Each row is a point on a landscape with many peaks, with its height.
From any point a climber takes the steepest step (rise divided by distance) to one of its 5 nearest points. It stops when none of these is higher. Distance is the straight distance between rows; heights are no part of it.
k_575: [  5  11  -9  42  20 -19   1  -7 -14   8  15  -4   2  -8  17  15  -6  -3
 -11   4  17]  h=255
k_796: [-46 -15  -9 -38  -7  58 -23  -6  11 -21 -12  16  11  -9 -12  -7  28  30
  19  14  10]  h=526
k_951: [ 22  -5   8 -42 -11   2 -11 -34  22 -30  -4  -3  48  -2  -6  -3   7   6
  -6 -26 -13]  h=447
k_207: [ 14  -4   6   3   6  -9   6  -2  14  -8   6  11  20  -5  -3   9  -8  -9
  -5 -10 -12]  h=380
k_518: [-49 -19 -12  13   9  46  -2  31  13  11  -8  16 -28  -4 -21  -9  20  19
  18  29   1]  h=369
k_973: [ 66  25 -23   6 -28 -63  -5 -50  -9  18  -6 -61 -15  30  11 -15 -31 -17
 -22   0  12]  h=183
k_89: [  4   8 -19 -50   1  20 -34 -56  -2 -36  -9   1  64 -13   2  -8  25  25
  -4 -19  12]  h=432
k_377: [ 35   8  -9  13   2 -25 -10 -39   0   1   3 -13  27   0  10   7  -3   4
 -17 -12   0]  h=337
k_253: [  0  -4  -6  11  16   3  -1 -10   6  -8   8   9  16 -14   3  13   0   7
  -6  -3   5]  h=417
k_369: [ 27  30 -18  41  -1 -47 -13 -35 -43  34  10 -39  10  11  30  11 -23   1
 -11   8  20]  h=226
k_651: [ 52   9   6  -4 -15 -52  12 -10  14  -8   3 -30 -12  21  -1  -3 -20 -35
 -24  -8 -16]  h=619
k_27: [ 52   0   3 -23 -17 -31  -5 -41  26 -26  -8 -18  25   8  -9  -7  -8  -6
 -22 -19 -19]  h=238
k_848: [-26 -12   3   8   9  21  14  37  10   6   5  27 -17  -5  -5   4  -4  -5
  15   0  -6]  h=453
k_86: [-30  -6 -16  -6  13  27 -11 -13  11 -14   0  15  12 -16  -6   2  18  25
   5   4  12]  h=386
k_827: [  9   7 -25  16  20 -10 -15 -35  -3   0   5   1  23 -13  15  10   4  15
 -15  -5  17]  h=387
k_684: [-59 -28  -3 -26 -14  67 -22  16  13   6 -27   6 -14   3 -26 -15  40  41
  24  30   2]  h=383
k_830: [ -4 -15  22 -31  -6  17   7   8  20 -19   1  20  19  -6   0   6  -7   0
   9 -22 -25]  h=493
k_152: [-11  -4 -20  16  20  11  -9 -20   6 -10   9   8  20 -12   3   6   5  19
  -3  -2  14]  h=411
k_950: [ 30   5  17  13  -2 -34  14  14  -2  -5  11  -8  -3   6   4   7 -14 -25
 -14  -7 -10]  h=153
k_627: [  9  20  15  36  15 -45  10  25 -42  18  21 -14 -12   3  16   8 -15 -26
 -11  11  12]  h=221
k_639: [  3  -5  21   1   0  -5  26  36  10   2   6  17  -6  -1   1  10 -18 -23
   4 -13 -19]  h=356
k_921: [-43 -20 -23  16  16  41 -16   8   9   6  -5   8 -13  -6 -22  -5  30  27
  13  30  18]  h=560
k_993: [-22   1 -28 -24  12  31 -32 -47   2 -26  -8   8  41 -18   2  -3  30  34
  -2  -4  31]  h=360
k_195: [-33 -10 -34  -8  19  37 -32 -33   3 -15 -12   9  20 -13  -5   1  30  34
   0  12  30]  h=342
k_862: [-45 -12  -2  13   5  38  18  51   6  16  -7  24 -41  -1 -18  -9   9   0
  29  18  -9]  h=424
k_246: [ 59   9 -18  -1 -10 -41 -11 -57  10  -3  -4 -33  22  10   2  -6 -10  -1
 -28 -15  -5]  h=170
k_914: [ 19 -10  19 -33 -11   0   0 -17  20 -24   3   3  33  -2  -2   6  -6  -4
  -3 -23 -18]  h=429
k_293: [ 30   5  -6   9   5 -26   1 -30   4  -5   9 -10  22  -1   7  11  -6  -3
 -16 -13  -2]  h=306
k_573: [-29  -8 -18  30  23  20  -9   7   0   3   6  12 -12 -11  -4   3  12  15
   3  22  23]  h=374
k_615: [-26  -5  -2 -52  -6  46 -28 -23   9 -36  -7  13  33 -17   1  -3  24  24
  12 -11   9]  h=639
k_280: [ 42  16   0  23  -5 -52   2 -16  -8  12   5 -27  -2  14   9   9 -11 -22
 -15  -4   1]  h=195
k_245: [ 28  -6  21  -7 -11 -28  20  12  16  -9   7  -1   3  12  -2   4 -14 -28
  -9 -16 -25]  h=173
k_184: [  2  10   9  26  13 -17  14  28 -15   7  19   5 -13  -1   8   9 -14 -25
  -3   5   5]  h=270
k_256: [ 40  28 -12  26  -9 -57  -7 -32 -33  30   8 -48   2  17  18   6 -23 -11
 -17   4  10]  h=208
k_677: [-34   1 -16  44  25   9   9  37 -19  19  15   8 -38  -4  -4   1   8  -2
  10  32  21]  h=343
k_134: [ 32   0  -2 -47 -14  -1 -21 -52  15 -35 -10  -7  59  -5  -4 -12  15  11
 -10 -28 -10]  h=419
k_148: [ -9  19  13  39  18 -32  14  40 -48  20  25  -6 -28  -4  13   4 -11 -23
  -5  19  16]  h=246
k_265: [-24   3  15  25   6   0  33  68 -13  19  12  28 -40  -1  -4  -4 -12 -28
  14   3 -11]  h=332
k_539: [ 38  10  -1  16   2 -39  -2 -24  -2   4   8 -21  16   2   6   6 -12  -7
 -23  -7  -7]  h=278
k_861: [-61 -34   1   3  -8  59 -17  36  16  36 -32   4 -28  18 -28 -26  53  38
  28  43 -23]  h=262
k_166: [-51 -24  10 -16 -11  63   6  38  17  12 -24  23 -31   0 -21  -8  11  22
  33  13 -18]  h=498
k_441: [-31 -19   9 -12   5  44  13  33  16   0  -6  24 -16  -7  -8   3   0   6
  23  -1 -12]  h=490
k_418: [  6  11 -30 -12  17   6 -32 -62  -2 -20  -7   2  53 -13   9  -4  19  28
 -13 -15  20]  h=371
k_913: [ 66  15  -9  -7 -27 -68  13 -21   5  -4  -2 -48 -30  26   5 -13 -30 -37
 -25   4   0]  h=251
k_868: [ 22  -5  24   0 -13 -35  27  36   2   0   6  -3  -9  15  -2   3 -20 -46
 -12 -17 -27]  h=57
k_549: [ 78  16 -23 -13 -27 -59   0 -47  11   1 -14 -53 -20  26   6 -23 -35 -30
 -29  -1   1]  h=202
k_701: [-55 -21  32 -37 -31  78  -1  32  12  16 -53  19 -44   8 -15 -15  25  38
  42  13 -22]  h=513
k_597: [  5  27  -5  45  17 -37   1  -2 -44  27  15 -18  -4   1  22  16 -14 -11
  -6  14  23]  h=227
k_118: [-39  -6  -3  33  13  17  22  55 -10  23   8  18 -49  -2 -13  -5   8  -7
  23  25   7]  h=357
k_42: [-29  -9  19 -62 -20  56 -12  -1  12 -32 -15  17  16 -14   0  -2  11  18
  19 -16  -2]  h=565
k_494: [-52 -27 -19   8   5  51 -15  23  17  15 -14  12 -22   3 -26 -13  37  35
  17  36   0]  h=333
k_688: [ 15   8  28  14  -1 -37  29  45 -20   9  19   6 -25  13   0   3 -16 -42
  -7  -8 -17]  h=141
k_314: [-20  16  16  35  19 -16  26  60 -45  23  25  12 -42  -4   3   2  -8 -27
   3  22  17]  h=267
k_109: [ 66  15 -15  -3 -22 -56  -1 -48   8   4  -9 -47  -6  23   2 -12 -21 -16
 -31  -7   1]  h=179
k_782: [  2  20   2  41  16 -28   7  13 -38  18  23 -10 -16  -4  13  13 -10 -13
  -8  13  19]  h=228
k_228: [-20 -12  19  -9  -4  26  27  45  15   4  -1  31 -13  -5  -1   1 -13  -6
  21  -8 -22]  h=478
k_732: [ 59   9  -5  -3 -18 -51   3 -34  12  -3  -2 -29   4  16   3  -5 -15 -16
 -23 -11  -6]  h=252
k_947: [-44 -22  34 -44 -28  74   9  36  18  11 -44  32 -40   3  -8  -3   2  25
  46  -1 -27]  h=558
k_218: [ 35  21 -21  28  -1 -40 -20 -52 -20  20   3 -31  17   9  22   7 -10   8
 -22  -5  10]  h=274
k_183: [-14  21   2  50  25 -21   9  34 -51  26  24  -4 -29  -1  14   5  -7 -15
   2  27  26]  h=247
k_841: [-30 -11 -11   8  13  30  -4  13  10  -5   3  14  -5 -10  -4   2  12  14
  10  12  10]  h=402
k_596: [-52 -27   1   6  -3  54   2  44  15  19 -19  20 -39   7 -21 -17  18  18
  31  28 -18]  h=423
k_290: [ 37   3  15   4 -10 -49  24  13   6   0  12 -20 -12  19  -4  -2 -21 -40
 -17  -7 -17]  h=138
k_975: [  4  -7   0  -9   7   4  -4 -18  11 -16   6   7  28 -13   0  10   4   9
  -2 -13   2]  h=442
k_505: [ 29  23  21  25   2 -57  14  22 -31  14  20 -22 -15  11   5   7 -19 -35
 -13   6   0]  h=160
k_583: [-31  -5  -8  34  19  20   7  34  -2   8  10  15 -27  -9  -8   1   3   0
  14  22  15]  h=389
k_771: [ 32   5  -8  -5   3 -22  -8 -41  10 -13   3  -9  38  -4   3  -1   1   5
 -19 -16  -1]  h=319
k_546: [-10   2  13  23  10 -10  26  46 -11   6  19  18 -21  -2   2   2 -11 -25
  -1  -1  -7]  h=339
k_716: [-40 -21   5 -39 -14  59  -8   9  14 -12 -16  23   0  -8 -10  -2  15  26
  25   4   0]  h=515
k_634: [ -7  -4  27   2   1  -7  32  59   1   8   4  27 -19  -1  -1   6 -14 -31
   9 -18 -22]  h=581
k_182: [-14 -12  29 -58 -20  39   0   3  19 -26  -7  20  23 -12   8   6   0  12
  20 -26 -20]  h=531
k_303: [-46 -18  27 -57 -29  72  -5  16  16  -8 -32  27 -17  -3  -4  -7  10  26
  36  -3 -14]  h=514
k_586: [  6  13  27  33   8 -36  25  53 -38  15  22   2 -29   0   5   4 -16 -38
  -7   2   0]  h=207
k_323: [  3   2  10 -61 -13  29 -21 -33   7 -37  -2   5  51 -11  -2  -2  17  14
   2 -23  -7]  h=534
k_512: [ 31   6 -15 -21  -1 -10 -22 -63  10 -22  -7  -7  55  -3   1  -3  14  19
 -15 -19  -2]  h=370
k_731: [ 13   8   2  26  11 -23   5   4 -10   8  15   0   4  -3   7  16  -8 -12
  -9  -4   2]  h=290
k_968: [ -8   4 -29   5  22  11 -25 -41   0  -8  -1  11  30 -14   5   6  14  26
 -11  -8  26]  h=390
k_564: [ 59  22  -6   5 -21 -68   5 -24  -9   9  -2 -51 -22  29   6 -10 -31 -29
 -23   3   5]  h=215
k_582: [-29 -16  23 -29 -13  47  16  34  25  -1 -16  30 -18  -3  -3   1 -10   6
  32 -12 -19]  h=512
k_455: [ -1  -8   3 -35  -2  20 -10 -23  17 -26  -1  11  38 -13   2   1   8  13
  -1 -22  -7]  h=477
k_353: [-14   6 -36  12  19  10 -27 -54  -6   1  -1   1  33 -12  14   2  15  36
 -14  -6  32]  h=375

Where does a climber stop that starts at each point below?
k_505 => k_634
k_583 => k_947
k_118 => k_947
k_827 => k_615
k_586 => k_634
k_862 => k_947
k_914 => k_615
k_968 => k_615
k_353 => k_615
